Each row is a point on a tangle of strands that fork and nearly touch. The rows are in no order.
(in the rows, 128 means zero)
Points whose rows are less than 245 apart are linked; no others are.
Q415: [159 161 123 152 120 170 154 107  81 113 146 116 121 173 151  86 105 165
 181  88 107  84 134 104 156 166 130 168 168 174 142 120 190 124 175  94
  84 168 108 171 110  67 117 143 110  77 136 127 131 155 152 140 139 116
 130 129  82 165  76 121 119 150 100  94 118 154 131 126 152]
Q93: [109 100 146 117 127  87 161 109 207 119  96 140 128  80 137 143 131  52
  93  76 109 122 161 134 126 113 124 148 140 211 105 135 109 142 102 126
 183  85 117 101 108 199 138 120 160 114 156 176 146 102 113 109 122 138
 157 117 130 120 172 126 156 165 138 107 162  97  98  81 152]
Q839: [108 111 133 139  68 133 122 162  95 118 117 126 109 186 120 167 122 177
 117 142 154 145 102 114  97 190 132 127 108  87 122 145 140 194 117 122
 123 115 170 153 164  74 144  95 118 152  91 105 117 195 136 147 143 168
  81 140 119  95 156 108  83 131 151 116 139 131 179 126 137]
Q738: [ 92 149 142  86 139 105 127 149 126  77 126 149 146 154 134 146 129 143
 138 159 155 158 121 144 115 142 180  73  77  37 110 124 111 171 169 115
 124 133 134  25 109 132 157  84 105 150  77 126  93 138 160 106 198 118
 121 161 120  50 108 105  82 105 125 135 125 124 136 165  62]
Q112: [160 154 166 160  94 197 147 108  70  60 105 142 143 166 180 111 121 171
 177 100 129 112 109 110  65 193 111 147 192 194 128 137 174 127 164 120
  84 165 120 151 188  98 115 146 103 138 124 129 145 149 146 127 120 122
 120 109  93 123 111  84 103 145  92  78 134 134  86 124 169]
Q386: [180 186 106 167  97 144 155  77  85 123 168 119 130 136 106 128 141 181
 148 143 111 122 122  90 156 144 106 171 166 154 118 119 168 142 161 168
  91 201  86 157  97  93 100 170 140  91 156 157 143 159 147 185 141 149
 163 146  68 197  48 118 130 120 142  87 133 146 125 144 162]
Q829: [134 117 144  93 129 145 111 142  91 111 112 132 127 119 145 151 121 146
 147 209 135 190  87 152 128 123  78  84 139 148  96 120 125 108 166 162
 133 159 117  75 190 164  74 131 166 207  91 134 151 132 133 118 121 134
 132 138 151 117 161  97 149  89 132 162 132 105 102 149 148]
Q942: [132 111  76 137  74 189 106 126  79 144 116 141 100 128 101 158  82 130
 120 124 108 130 109  75  93 164  94 160 116 142 138 139 134 119  89 131
  95 111 182 176 144  92  89  95 125 105  83 101 124 164 136 156 163 161
  68 141 136 106 151 143 138 120 144 120 135 158 147 131 137]
Q655: [119 159  86 102 113 157 109 123 122 133 124 153 101 110  93 132 171 128
 104 169 138 149 118  70 118 102 113 128 154 132 197 132 134 143  98 161
 111 127 107 112  85 167  48 140 137 182  87 170 129 165 196 137  99 126
 105 130 118 115 148 130 129  62 149  88  71 143 137 165 114]
Q252: [136  69 102 115 154  81 162 127 159 146 161  79 149 130  82 140 139  98
 103 144 132 131 144 120 210  91 104 147 140 159 134 109 154 132 140 128
 130 154 127 180  79 111 122 115 186 108 136  88 135 152  97 167  68 139
 169 107  77 183 157 123 144 139 143 188 125  95 109 104 120]
Q832: [ 89 148 167 152 185 145 142 140 119 138 146 119 140 123 109 124 153 148
 126 115 141 117 176 186 174  77 155 142 110  66  83 103 161 123 184 176
 125 125 149 111 122 111 205  85 139 132 129 104 143  95 102  76 158  88
  90 122  90 172 131  90 139 125 129 177 131 112 144 112 139]
Q208: [ 92 136 144 136 199 112  93 141 199 146 131 112 163 122 128 132 186 165
 138 110 172 102 167 135 120  83 119 100 135 109 145 103  93 151  97 142
 113 123 122 124  84 103  94 168 148 126 138 105 167 134  99 156 116 138
 169 135 120 150 123 157 139  69  75 139  83 136 120 114  73]
Q931: [103 134 131 130 129 161 133 127 111 128 146  96 137  75  90 156 121 118
  99 134 169 111 144 158 175  59 154 172 106  90  99  84 147  99 151 182
 120 112 168 163 156 143 177 132 141 115 133 106 105 106 111  86 170 113
  88 100 101 175 159 112 176 105 136 147 134 131 159  98 157]
Q844: [126  85 132 120 162 109 159 128 136 121 124 134 111 142  72 124 155 102
 105 117  79 112 126  81 177 105 115  33 156 124 139 124 125 120  97 106
 104 157 109  96 100  84 138 155 136 114 121 133 128  61  72 139 146 156
 146 149 144 181 140 116 150 131 147 153 155 114 109 133 118]
Q515: [161 123 127 186 134 119 120  53 100 135 146 124 114  84  96 150 161  74
 111 100 115  96 117 138 139 108  90  91 187 171 128 123  88 113 103 109
 147  98  77 158 138 140 113 203 155  81 177 209 142 107  86 156 117 159
 167 109 108 161 105 174 171 170 143 108 150 143  67 131 132]
Q304: [ 79  98 146 115 143 102 130 128 183 131 104 158 132 147 141 128 173 126
 148  57 165 146 147 131 111 149 125 105 132  81  82 146 137 168 135 104
 178 124 100  82 134 142 188 106  86 155 141  71 170  89 119  96 130 135
 116 119 129 106 182 130  75 174 138 163 152  90  87  89 165]
Q940: [126  88 149 138 130  85 123  95 148  95 125 156 149 131 137 117  84 120
 115  81  80 173 105 162 137  78 160 135  57 108  59 124 156 117 147 151
 148 122 117  59 135 150 154  85 106 171 102 120 136  94 112  86 181  83
 110 162 163 123 151 127 136 145 177 137 138 117  82 109 142]
Q800: [112 101 114 102 129 141 140 102 217 126  90 134 111  69 124 117 127  63
  96  73 163  86 176 116 150 133 105 185 186 146 143 114  81 132  85 109
 162 139  88 136 104 180 164 129 140  96 151 101 119 110 154 104 110 137
 156 115 128  97 167 126 141 137 107 108 145 118 160 102 149]
Q480: [103 139  89  85 107 106  93 109 128 122 144 155 145 188 137 131 127 151
 158 147 160 179 114 132 111 132 212 119  80  62 117 127 121 157 151 112
  89 129 111  74 135 137 123 111  93 169  82  92 114 171 182 109 179 122
 148 113  70  83 115 133  91 118 109 116 105 125 132 156  86]
Q868: [127 106 112 140 147 184 127 123 100 124 134 109 110  61 126 107 183 131
 144 146 163  90 158 168 213 152  97 108 173 133 133 112 113 117 159 116
 152 143 127 166 127 137 167 134 136 105 154 105 144 141  92 129  95 104
 148 120 140 168 131 132 166 134 121 156 135 142 110 130 143]
Q123: [121 179  84 102 104 165  99 126 114 111 162 140 113 152 115 140 131 140
 149 135 159 136 108  71 133 122 140 169 129 157 176 135 128 135  99 142
  52 158 137 161  86 143  25 143 113 169  86  98 141 187 213 147 148 139
 138 152 107 101 112 123 133  69  97  93  69 148 115 133 111]
Q437: [137 133 131 150  89 136 182 133 100 113 120 181 131 111  93 157 172 153
 104 182  78 113  94  88  68 148  97  61 147 129 172 143 105 118  95 173
 143 139 117  94 106 125 105 163 150 129 138 226 138 107 103 149 116 157
 135 110 147 103 126 121 124 107 182  90 138 117 124 192  96]
Q360: [108 137  96 128 110 167  95 190 110 178 123 148 151 124 133 135 138 157
 146 127 166  78 126 126 119 157 139 242  86  86 112 112 161 156 135 118
  78 127 162 194 100  56 157 110  69  97 143  66 112 154 189 138 168 183
 139 124  97 151  96 121  97 129 130 110  93 151 121  78 155]
Q424: [110 132  78 165 131 130 134 129 145 123 135 180 105  82  55 133 146 123
  67 139 142 152 125  84 121 104  97 177 171 132 135 140  87 159  45 217
 134 147 148 164 110 119 143 156 125  96 154 114 106 100 156 164 148 147
 109 151  97 131 129 157 137 129 155 138 111 124 154 184 137]
Q563: [151 136  93 125 156 167  99 134  91 125 160 129 143  81 125  83 140 167
 152 154 165 123 134 147 171 130 125 131 138 132 110 102 133  88 175 125
 123 136 157 152 182 124 144 157 107 112 167  89 113 133 141 120 139  86
 150 106 166 186 108 172 165 128 118 152  87 151 104 157 132]
Q588: [166 131  99 114 117 104 145 148 122 152 153  74 138 160 130 108  77 164
 124 173 113 153 100  97 146 127 129 160  85  94 146 146 152 107 150 141
  98 172 152 174 134  84 126 106 114 115 102  65  89 136 134 169 115 113
 113 131 134 149  76 147  92 138 127 139 110 136 178 147 140]
Q293: [160  91 133 103 147  51 126 139 137 119 112 102 134 120 143  84  79  93
 110 106  85 141 130 135 168 113 114  82  62 116  96 117 129 121 162 130
 143 137 104  25 138 152 162 105  92 135 122 120  94  81 114 109 157  74
 151 174 245 129 135 139 117 159 181 180 138 103 123 138 120]
Q523: [150 144 146 125 149 108 189  93 139 115 131 130 142 137 113 101 139 115
 138 100  72 118 150  90 178 121 161  93 145 129 148 140 134 120 127  97
 121 159  81 109  55 121 164 135 131 103 134 132 122  87 117 130 143 137
 137 133 124 143  89 109 122 125 121 116 164 111 143 134 149]
Q530: [117 139 150 126 111 188 122 154 116 117 102 126 118 104 125 148 132 131
 151 100 130  71 148 126 154 185 115 209  96  88 124 126 114 144 112  88
 106 144 183 184  60 103 157  95 119  74 128  82 119 138 164 115 172 162
 101 164 121 131 101 102 156 135 105 106 134 172 141  71 160]
Q917: [154 112 120 110 100 153 115 148  78 103 121  99 108 114 187 107 124 166
 174 222 138 176 112 154 127 165  79  63 148 140 112 135 138 118 216 142
 177 110 123 100 181 138 120 130 124 164 134 137 131 156 119 146  82 124
 133 152 166 137 136 117 146 134 160 173 152 122  89 190 136]
Q422: [156  94 130 159  61 109 145  95 107  97 126 135 110 138 137 159  96 131
  92 118  91 169 109 162 106 175 112 120  88 166 115 116 162 116 140 152
 152  73 158 111 152 128 158 101 150 123 113 178 113 137  92 124 128  92
  74 149 156  79 139 102 124 171 195 151 171 118 159 155 124]
Q611: [112 145 196 141 167 138  87 176 152 174 153 132 167 125 145  94 120 147
 154  39 101 135 158 211 169 143 112 148 105  93  63 131 145 112 196 111
 136 128 152 146  91 172 155  73 100 100 164  82  94  89 151 120 137  86
 132 145 148 154  97 126 153 135 134 155 152 111  33  79 145]
Q479: [171 131 137 172 105 156 138  58 155  95 140 133 135  64 101 139 155 101
 134  77 123  92 115 114 115 130  87 156 200 150 131 119  86 110  98 137
 107 146  66 163 116 146 141 211 141  70 158 147 140 108 135 161 117 165
 189 120 109 167  78 141 155 131 127 125 151 136  84 113 146]
Q42: [156 119 134  56 119 104 142  95 104 121 167 173 149 117 110 134  91 109
 128 169  77 136 100 123 131 172 177  86 112 152 154 109 152  84 127 126
 117 121 114  95 135 152 104 182 106 117 153 225 127 103 180 118 178 111
 156 132 126 137  89 121 177 150 167  79  94 117 115 183  94]
Q163: [116 118 124  95 119 156  84 155 125 180 138 116 153 102 106 132  84 125
  77 176 150 120 122 138 130  92 138 148  47  69 103  93 133 125 130 141
 118  82 148 160 176 152 116 134 107 109 124 117  99 148 139 112 165 126
  91 118 132 168 143 139 184 124 125 138 117 153 163  97  98]
Q427: [109 146 170 124 131 119 145 111 156  95 119 184 137 189 140 135 186 176
 164  95 136 140 119 127 111 165 147  80 145  77  90 152 141 163 137  77
 166 154  99  70 144 136 147 140  99 155 128 125 153 120 141 117 165 174
 147 130 101 150 131 116  61 155 114 101 124 104  93 110 154]
Q89: [146 157 176 107 176 147  94 103 107 129 160 106 130 166 147 128 100 104
 140 120 127 130 127 149  92 112 169  80 127 143 140 134 158  84 110 122
 108 129 140 149 164 124  75 175 124 147 133 170 164 118 129 114 150  92
 112 128  98 172 125 152 172 121  77 102 105 153 103 107 102]
Q574: [170 123 153 170 144  75 119  97  74 130 149 129 162  93 121 115 125 111
 130 138  77 111 110 150 126 125 102  51 116 153 128 117  98 101 151 134
 175  83 119 108 146 141 105 192 154  86 176 206 117  96  87 157 142 130
 147 133 184 175  76 166 163 162 164 137 131 132  98 140 106]
Q382: [153  94 116  83 125 140 152 146 117 144 124  78 114 125 189  95 119  96
 175 134  98 124 120 138 109 135 122 112 154 170 134 161 135  92 156  56
 152 102 101 144 164 141 121 114  86 149  91  74 110 110 141 126  78 113
 125 102 166 111 136 143 117 138 103 134 155 128  92 138 157]
Q160: [119 117 190 129 180 100  98 121 177 131 140 133 163  96 113 127 163 134
 135 114 121 124 149 171 136 101 119 125 114 125 101  99 117 139 115 133
 110 138 139 142 101 142 102 174 171 105 160 160 163 146 115 164 130 147
 209 152 113 197 110 115 179 104 120 138  99 122 100  78 106]
Q990: [119 141 123 129 130  44 111 155 160 148 132 134 152 204 139  81 108 140
  85 162  84 139 105 131  74  91 178  94  65 120 139 132 135 142 127 130
 146  82 146  76 123 126 139 110 135 134 111 157 107 118  84 116 106 102
 127 129 148  85 137 136  72 155 133 140 128 123 186 165  62]
Q426: [121 102 189 152 156 132 185 123 156 132 157  78 133 108  92 170 124  62
  68  78 128 106 129 142 173 101  98 134 140 168 123 159 114  89  55 124
 133 114 170 169 103 161 123 161 165 101 143 131 101  90  85 138 136 167
 150 111  72 205 132 101 147 116 121  94 159 158 103  93 125]
Q617: [133 127 206 170 154 170 162 130 118 118 139  91 121 114 135 145 150  83
 127  83 114  99 137 185 130 134  76 131 154 163 126 164 118 105 124 152
 177  96 153 166 119 162 127 136 135  84 128 172 120  80  81 138 114 137
  88 120  78 180 149 115 124 162  89 122 187 138  95  85 169]
Q837: [148 135 174 140 154 107  71 158 152 152 142 122 179 132 152  86 135 172
 179 103  98 137 114 187 122 135  87 157 117 133  91 128 140 126 170 104
 126 148 151 154 127 159  92 117 135 108 166 106 149 158 145 160 101 126
 173 151 134 174 111 147 154 138 121 151 124 138  42  75 157]
Q517: [158 144 180 138 105 149 149  69  95  82 128 135 125 151 149 131 103 117
 142  93  95 139 153 157 126 169 158 122 112 159 114 123 175 138 170 120
 133  95 143 122 113 120 165  93 157 124 111 167 140 144 133  86 166  64
  61 149  99  97 122  75 135 133 135 140 170 122 156 118 121]
Q185: [121  99 144  82 136  84 145 160 121 125 109 132 149 143 148 117 132 138
 109 198 126 165  70 169 121  68 113  90 113 135  98 123 131 130 146 161
 143 168 100  46 174 154 123 137 156 193 122 159 122  98  94  94 106 139
 181 126 177 109 171  93 119 124 164 159 149  80 112 171 116]
Q216: [111 182 117 157 131 147 127 150 133 100 162 147 104 155 140 127 131 114
 151 110 147  95 117  95 138 162 161 158 134 102 206 151 104 164  97 122
  83 134 130 122  63 146  85 148 100 126  86 122 146 152 166 149 162 178
 133 176  74  77  91 116 119  88  72  58  93 163 138 142 130]
Q543: [109 100  72 107 118 176 133 121  88 156 137 107  73 108 130 139 137 120
 113 173 166  79 171 141 205 164 139 102 140 117 151 118 115 130 131 100
 151 155 111 136 142 120 134 112 126 136 128 124 132 163  95 106  85 112
  91 130 143 137 158 132 126 117 128 142 126 129 184 154 128]
Q849: [150 129 112 139 104 167 203  89 134 153 107  92  99  62 155 148 118  66
 113 144 139 151 125 121 113 117  71 117 186 192 139 198  97  89  96 148
 160 102  84 114 163 178 104 162 127 132 125 156 104  69  84 148  96 150
 135 107 153  87 150 144 130 139 138  91 191 115  99 160 161]
Q61: [105 109 140 126 101 150 125 159 169 138 119 100 139 106 121 168 107 140
 115 140 167 126 163 163 106 125  91 213 133 167 108 151 148 143  96 131
 154 121 128 183 143 194  97  92 154 115 126 120 102 166  94 148  72 147
 126 105  89 136 162  98 116 121 126 110 142 122 161 119 172]
Q959: [118 161 133 125 126 162  84 162 101 154 100 122 149 169 159 132 124 186
 153 123 171 100 151 155  88 144 159 216  89 114  99  95 179 136 163 131
  82 124 159 152 156 118 118  90  93 138 132 104 143 163 165 120 147 125
 153 109  71 129 123 104 101 113  82 102  88 143 106  79 122]
Q799: [154 108 130  72 164 110 113  61 103 139 148 135 130 125 123 122  78  70
 130 125  88 161  99 138 130  88 165  94 111 153 133 134 147  56 120 111
 101 115 110 110 152 158 100 161 142 157 118 163 123  94 156  91 172  81
 120 131 134 140 136 147 208 136 134 112 108 130 116 120 119]
Q989: [131  76  93  89 138  66 109 155 141 147 158  73 117 150 133 100 123 120
 144 171 101 141 113 150 212 107  92 106 112 134 123 100 149 125 167 102
 133 125 114 135 119 124 131 100 180 148 116 102 153 158  91 153  65 133
 159 160 156 152 143 125 150 146 153 207 134 118 100 112 131]
Q550: [161 154 105 111 125 113 169 125 123 141 102  98  92 102 173 122 117  78
 161 141 118 117 121 104  90 107  82  66 155 172 141 181  90 110 134 117
 182 104  87 114 176 136  89 177 118 176 137 127  97  75 103 158  94 119
 123  87 175 114 141 160 137 121 127  90 164 111 133 164 138]
Q896: [150 157 121 176 139 167  99 117 110 105  88 124 128 115 185  99 141 134
 200 120 146  55 162 140  85 163 139 165 170 170 173 123  94 119 131  84
 106 124 128 153 122  97 113  88 121 124 122 138 127 185 139 121 107 108
 116 115 155  54  93 116  98  96  77  99  90 158 158 121 126]
Q50: [140  68  73 149  63  97 149 109 117 141 138 113  74 125  83 146  87  99
  62 109  83 163 107 102 160 146 113 148  88 133 136 119 123 109 123 163
 111 107 137 120 116  98 172 103 151  95 134 148 113 126 116 133 137 120
  92 141 166 125 141 152 131 175 203 178 159 114 177 142 137]
Q693: [121 126 154  91  69 112 203 120 139 127 105 186 122 113 103 167 155 143
 107 125  76 138  98  97 111 169 112 105 127 150 142 122 137 117  56 124
 148 126 125  84  99 166  93 136 134 111 126 214 139 106 127  94 111 151
 177 112 159  44 153 100 157 119 186  74 148  96  87 155  85]
Q243: [141 120 116  50 136  90 148 137 142 124 142 164 153  96  96 122 110 134
 111 191  82 130 120 112 185 161 143  83  76 112 112 110 122  84 102 119
 136 155 113  82 138 148 107 145 124 107 157 180 104 123 158 147 166 134
 182 156 162 179  93 136 154 131 158 148  94 125 120 146 115]
Q276: [105 129 107 135 174 100  84 157 150 133 105 126 116 129 147 125 173 127
 183 110 138 115 142 123 127  71  84  69 165 120 128 109  72 142 111 102
 109 123 141  97 120  95  97 120 182 187  98  79 159 137 105 125 107 154
 133 124 180  97 135 162 126  84 106 145  93 139 120  96  94]
Q677: [106 105  96 102 143  77  94 162 201 182 132 112 136 121  89 126  82  93
  75 122 121 132 135  87 126  88 137 137  85 110 115 124  93 143  90 104
 156  76 129 148 152 145 113 145 101  94 139  99 113 106 141 144 154 132
 113 123 149 146 145 190 134 155 122 132 102 163 128 105 114]
Q244: [147 155 164 141 107 138 134 109 121  74 117 167 146 164 158 119 160 185
 184 119 146 160  95 113  49 160 134  94 167 152 118 153 142 131 155  94
 136 167 101 113 189 129 101 166  91 177 124 116 150 140 150 131 125 168
 137  97 120 135 129 119  74 135  88 101 129 108  80 128 167]
Q18: [150  72 106 123 155 106 143 132 171 140 149  72 119 123  74 141 123  94
  82 125 120 105 127  73 184 107  95  97 156 137 148 130 105 124  94 112
 118 177 145 173  56  66 119 126 167  78 116  76 106 117  73 177 104 134
 114 146 116 169 138 134 148 132 126 175 134 119 130 123  94]
Q90: [110 149 144 107 135 115 158 143 158 137 111 135 131 106 139 133 118 125
 145  97 145 119 166 114 164 141 184 220  71  68 117 131 126 187 148 126
 102 118 129 137  33 114 206 108 100  70 118  67  94 113 166 111 162 133
 118 158 106  98  82 110 127 139 108 132 154 129 186 103 150]
Q785: [165 133 137 107 112 138 177 131 126 142 155  74 142 125 107 151  84 139
  95 153 131 140 128 140 140 129 104 181  95 136 131 169 153 100 123 152
 122 166 130 186 105 147  94 112 150  99 113 127  80 146 131 164 123 124
 124 102 105 164  88 110 130 118 124 100 131 120 185 150 154]
Q67: [ 74 114  80  95 111 136  94 171 105 170 120 108  76 162 119 133 115 130
 116 150 157 114 144  93 142 108 158  76 131  81 164 106 113 126 135 138
 122 119 131  79 174  94 149 112 130 167 102 100 118 149 111 101 102 131
  86 125 167 104 151 152 100 112 130 170 110 138 212 161  82]
Q409: [117 122 145 143 122 184 143  98 133 125 133 104 109  45  78 179 133 100
  57 118 187 109 115 132 180  89  90 157 168 149 112 122 104  76  64 148
 112 126 175 193 126 169 153 158 149 112 129  85 100  96  97 126 160 144
 125  94  95 185 167 113 178 104 137 128 154 162  94 112 135]
Q406: [133 103 102 155 126  50 103 144 150 134 128  95  94 161 140  86 140 116
 163 105  85 120 127 118 140 104 103  74 134 133 143 120 104 141 141 129
 115 106 117 109  89  75 130 115 197 160 118 102 149 168  76 170  59 129
 124 160 183 116 122 134 117 148 135 202 132 127 162 116  93]
Q316: [105 151 187  96 168 139 141 171 133 134 106 115 161 130 129 128 128 150
  95 149 143 149 170 156 132 112 157  89  81  53  95 127 125 144 151 127
 134 131 124  69 117 139 151  61 120 141  89 121 118  97 116  99 159 120
 129 134 131 130 132  93  91  98  99 156 138 104 158 127  98]
Q983: [109 138 122 143 152 133 133 124 114 152 136 151 113 110 101 161 147 104
  65 176 147 158  97 140 131  74 129 118 167 183 156 120 142 121  85 167
 167 133 117 157 177 169  81 183 144 174 155 208 148  93 120 104  98 136
 127  79  92 172 172 149 150 122 124 102 113 134 106 157 137]
Q542: [137 145  94 132 133 176 105 118 120 165 129 126  98 103 119 157 140 126
 101 171 151 142 116 113 116  92  78 136 160 201 148 139 110 124  73 137
 146 143  75 174 142 176   8 161 145 185 120 153 126 150 139 136  67 132
 137 101 132 142 138 153 148  87 130  95 107 145 126 151 120]
Q26: [118 121 151 138 156  40 108 149 181 130 108 163 164 172 151 119 142 169
 109 155 101 172  66 151  43  57 121 107 100 118 104 131 116 165 117 167
 152 124 146  61 144 127 122 132 153 186 116 151 135 111  84 112 118 143
 157 125 161  99 160 138  89 140 136 138 128  97 133 133  83]
Q636: [112 123  85 164 148 104 140 136 150 112 138 150 125  96 115 142 131 133
 127 109 166 134 130 106 135 119 155 201 119  88 139 121  96 177 111 202
 108 126 167 141  77  98 185 160 109  95 145  58 127 104 161 142 176 141
 104 176  96  96 107 150 147 124 114 143 129 112 164 167 153]
Q643: [119 160 108 114 133 143  89 115  95 143 132 115 148 197 143 112 118 170
 174 136 165 154 154 173 127 111 207 164  84  93  95 102 177 128 175 144
  63 146 117  93 138 126 110  93 125 163 125 116 171 154 171  96 161  81
 172 128  37 120 119 119 109 114  81  98  92 163 111 123  68]
Q39: [105 136 145 108 102 100 157 109 166 131  95 179 115 145 125 139 146  92
  98 106 100 138 116 116 107 114 146 117 156 179 149 132 148 142  87  83
 174 104 115  96  99 180 114 111 159 144 121 226 156 107 118  67 110 138
 124 102 138  67 177  94 130 121 147  58 136 110 113 121 115]
Q63: [ 98 107  92 127 155 149 116 165 100 157 100 123 117 118 159 121 173 154
 183 118 170 110 155 125 135 178 148 112 154 102 163 149 108 132 129  59
 139 126 128 132 128  68 214  79  58 140 140  60 109 117 142 105  80 130
 142  77 191  99 110 132  56 136 112 133 131 110 152 126 152]
Q824: [162  67 125 131 126  58 150 132  99 141 144  65 134 121 109 103  91  63
  56 119 120 128 116 136 192  94 116 107  66 127 125 137 114  91 151 145
 148  95 131  96 134 137 154 105 140  91 135 141  67  76 106 112 133 104
 108 139 195 137 143 163 135 182 188 190 138 112 130 106 136]
Q739: [107 148 143 120  73 146 147  89 143  89 121 178 106 150 129 148 125  91
 116  95 114 121 142 115 129 155 177 171 156 159 131 117 144 126 112 123
 134  98 120 107  98 164 161  97 152 118  96 198 149 134 143  55 156 124
  76 134  64  68 158  82 134 124 154  72 145 118 160 123 133]
Q92: [125 127  87 117 110  97 127 138 128 127 143  98 115 165 135 103  94 153
 129 139 116 150 119  96 104 123 167 108  84 111 184 149 138 109 142 124
 117 123 123 101 161  87 153 117 102 134 108  79  97 130 119 133  93  89
 101 119 166 100 110 156  87 125 133 161 138 124 219 185  94]
Q462: [109  75  73 136 124 160 115 187 106 175 120  84 110 103 183 129 126 106
 144 143 137 103 137 137 102 138 146 148 172 161 161 161 139 124 141  75
 136  82 145 170 171  74 167  93  73 177 121  80 119 127 131 128  65 127
  91  71 186 106 125 134  73 144 115 136 133 132 117 134 157]
Q191: [118 151 155 135 155 183 110 150  88 108  76 128 139 124 182 125 129 138
 181 144 157  91 170 116  89 181 168  98 133  99 176 142  93 134 152  73
 126 133 165 126 117  76 156  63  96 137 115  85 106 145 158 109 132 113
  87 106 183  72  94 125  70  95  66 118 107 134 152 121 112]
Q674: [148 149 131 158 157  66  80 117  79 137 153 138 151 144 121 106 132 157
 128 200  95 121 100 146 105  92 125  69 110 133 155  96 128 132 156 160
 125 141 113 108 145 115  94 187 160 123 163 209 158 131  88 153 125 122
 172 139 158 170  95 171 166 112 153 126  87 145 120 164  91]
Q199: [144 170 137 130 146 152 125  89 143 104 128 167 138  84 142  81 153 179
 177 111 157 122 144 151 137 125 178 145 129 105  98 120 131 111 163 149
 124 133 105  90 176 143 170 169  91 105 163 132 129  97 165  99 169  81
 150 125 107 171  83 146 131 123  96 125  95 121 122 154 144]
Q297: [ 91 163 124 172 114 131 124 158 146 123  93 152 114 185 147 150 106 130
 130 110 158 159 125  74  47 135 154 123 138  84 126 131 127 165 125 116
 175  90 174 122 205  85 149 108 108 162 116 106 163 148 116 109 125 154
  51  92 151  56 168 122  47 131 111 137 134 137 148  99 134]
Q146: [128 172 124 112 115 139 113 131 122 130 110 144 116 165 136 149  70  81
 121 141 152 168 151  94  30 119 175 125 130  97 119 112 123 130 145 144
 139  69 170 119 207 110 120 121 114 168 123 132 147 157 153  94 118 100
  38  77 150  36 168 129 132 123 124 134  97 146 142 101 119]
Q493: [120 102 115 171 120 121 161 128 150 108 107 166 127 101 101 126 146 128
  78 135 125 133 126  93  74 133 100 121 188 124 180 161  87 162  69 181
 159 147 124 112  86 115 150 148 157 106 170 140 135 107 110 178 105 152
 135 128 128  97 137 134 112 122 140 112 150 111 155 182 117]
Q192: [147 161  77 108  80 151  91 118  64 137 157 144 129 171 113 118  77 124
 132 143 130 118 126  90  87 146 159 167 115 165 129 111 174 115 113 155
  61 117 140 198 142 111  72 141 103 122 108 118 126 200 179 148 148  88
 109 159  93  90 121 139 148 139 127 121  88 156 153 137 119]
Q697: [101 172 124 127 201 132  98 123 151 161 123 130 113 160 136 150 130 114
  95 159 154 149 119 136 101  74 176  93 148 111 151 110 133 119 104 121
 140 145 130 129 183 121 100 182 128 179 148 175 189  87  95  93 115 117
 125  79  87 159 172 169 131  98  60 115  90 150 105 123 116]
Q994: [156 127 157 107 127  89 175  87 189  97 120 129 152 132 141 106 138 123
 143  81 108 140 163 109 168 154 150 179 122 128 126 127 124 171 137 106
 123 161 107 144  26 118 185 103 148  74 138 106 114 120 169 139 123 126
 150 160  99 122  88  97 114 149 130 139 150  97 171 108 150]
Q141: [ 92  91 114  98 128 109  80 143 102 139 147 123 132 191 130 123 124 147
 137 150 104 157 125 178 201 128 152 112  77  82  96  94 167 147 162  83
 120 122 115 108 127 140 143  52 181 179 105 130 159 194 116  92 120 123
 158 157 112 145 164 108 126 128 153 169 132 123 134 103 118]
Q576: [ 98 115 169 132 125 147  96 173 147 147 115 161 123 146 160  95 154 127
 140  46 104 137 145 168 123 194 113 106 114 119  78 152 119 149 171  78
 164 129 122 142 102 151 171  81  56 123 143  84 126 108 139 105 113 110
 102 148 163 105 140 130 107 152 136 155 160  97  60  81 164]
Q730: [160 165 127 217 102 187 141  77 104 100 125 118 127  97 101 131 145 142
 148 111 129 106 111 113 120 140  53 196 196 128 136 120  99 111  89 174
  72 193 100 177  88 110 130 160 154  77 149 131 145 153 133 193 124 158
 178 148  72 152  71 123 151 129 132 104 163 141 124 115 156]
Q502: [129 100 134 148  65 127 120 153 141 106 114 155 118 142 118 155 145 195
 123 116 161 141 123 155  94 187  80 196 116 114  93 143 140 180 104 131
 148 128 149 189 156 132 133  86 105 114 147  95 113 188 137 164  88 154
 121 126 104 126 161 111  94 147 154 140 138 116 168 125 169]
Q731: [139 198 151 199 136 155 122 155 141  72 106 136 142 114 170 111 139 149
 191 106 146  57 128 115  72 151 122 156 160 134 156 134 102 125 110 136
 101 119 158 153 117 110  82 138  98  92 129 159 155 159 127 161 148 131
 124 166 112  71 104 136 119 111  64  93  95 156 140 111 127]

A fork is a point with three links. Follow the links from the first point to the second and name the forks in between, in order.
Q50, Q837 -> Q39, Q90, Q989
Q824, Q677 -> Q39, Q90, Q931
Q942, Q543 -> Q839, Q92
Q244, Q517 -> Q989, Q90, Q39
Q39, Q244 -> Q90, Q989
Q360, Q163 -> Q931
Q542, Q543 -> Q123, Q839, Q92
Q406, Q480 -> Q989, Q90

Follow the links from the first point to the second, and from the first to the third. Name the last point that the two ways share.
Q163, Q427, Q739 -> Q90
Q839, Q917, Q868 -> Q92
Q693, Q252, Q480 -> Q90
Q697, Q61, Q382 -> Q123
Q543, Q146, Q192 -> Q839
Q588, Q542, Q191 -> Q123
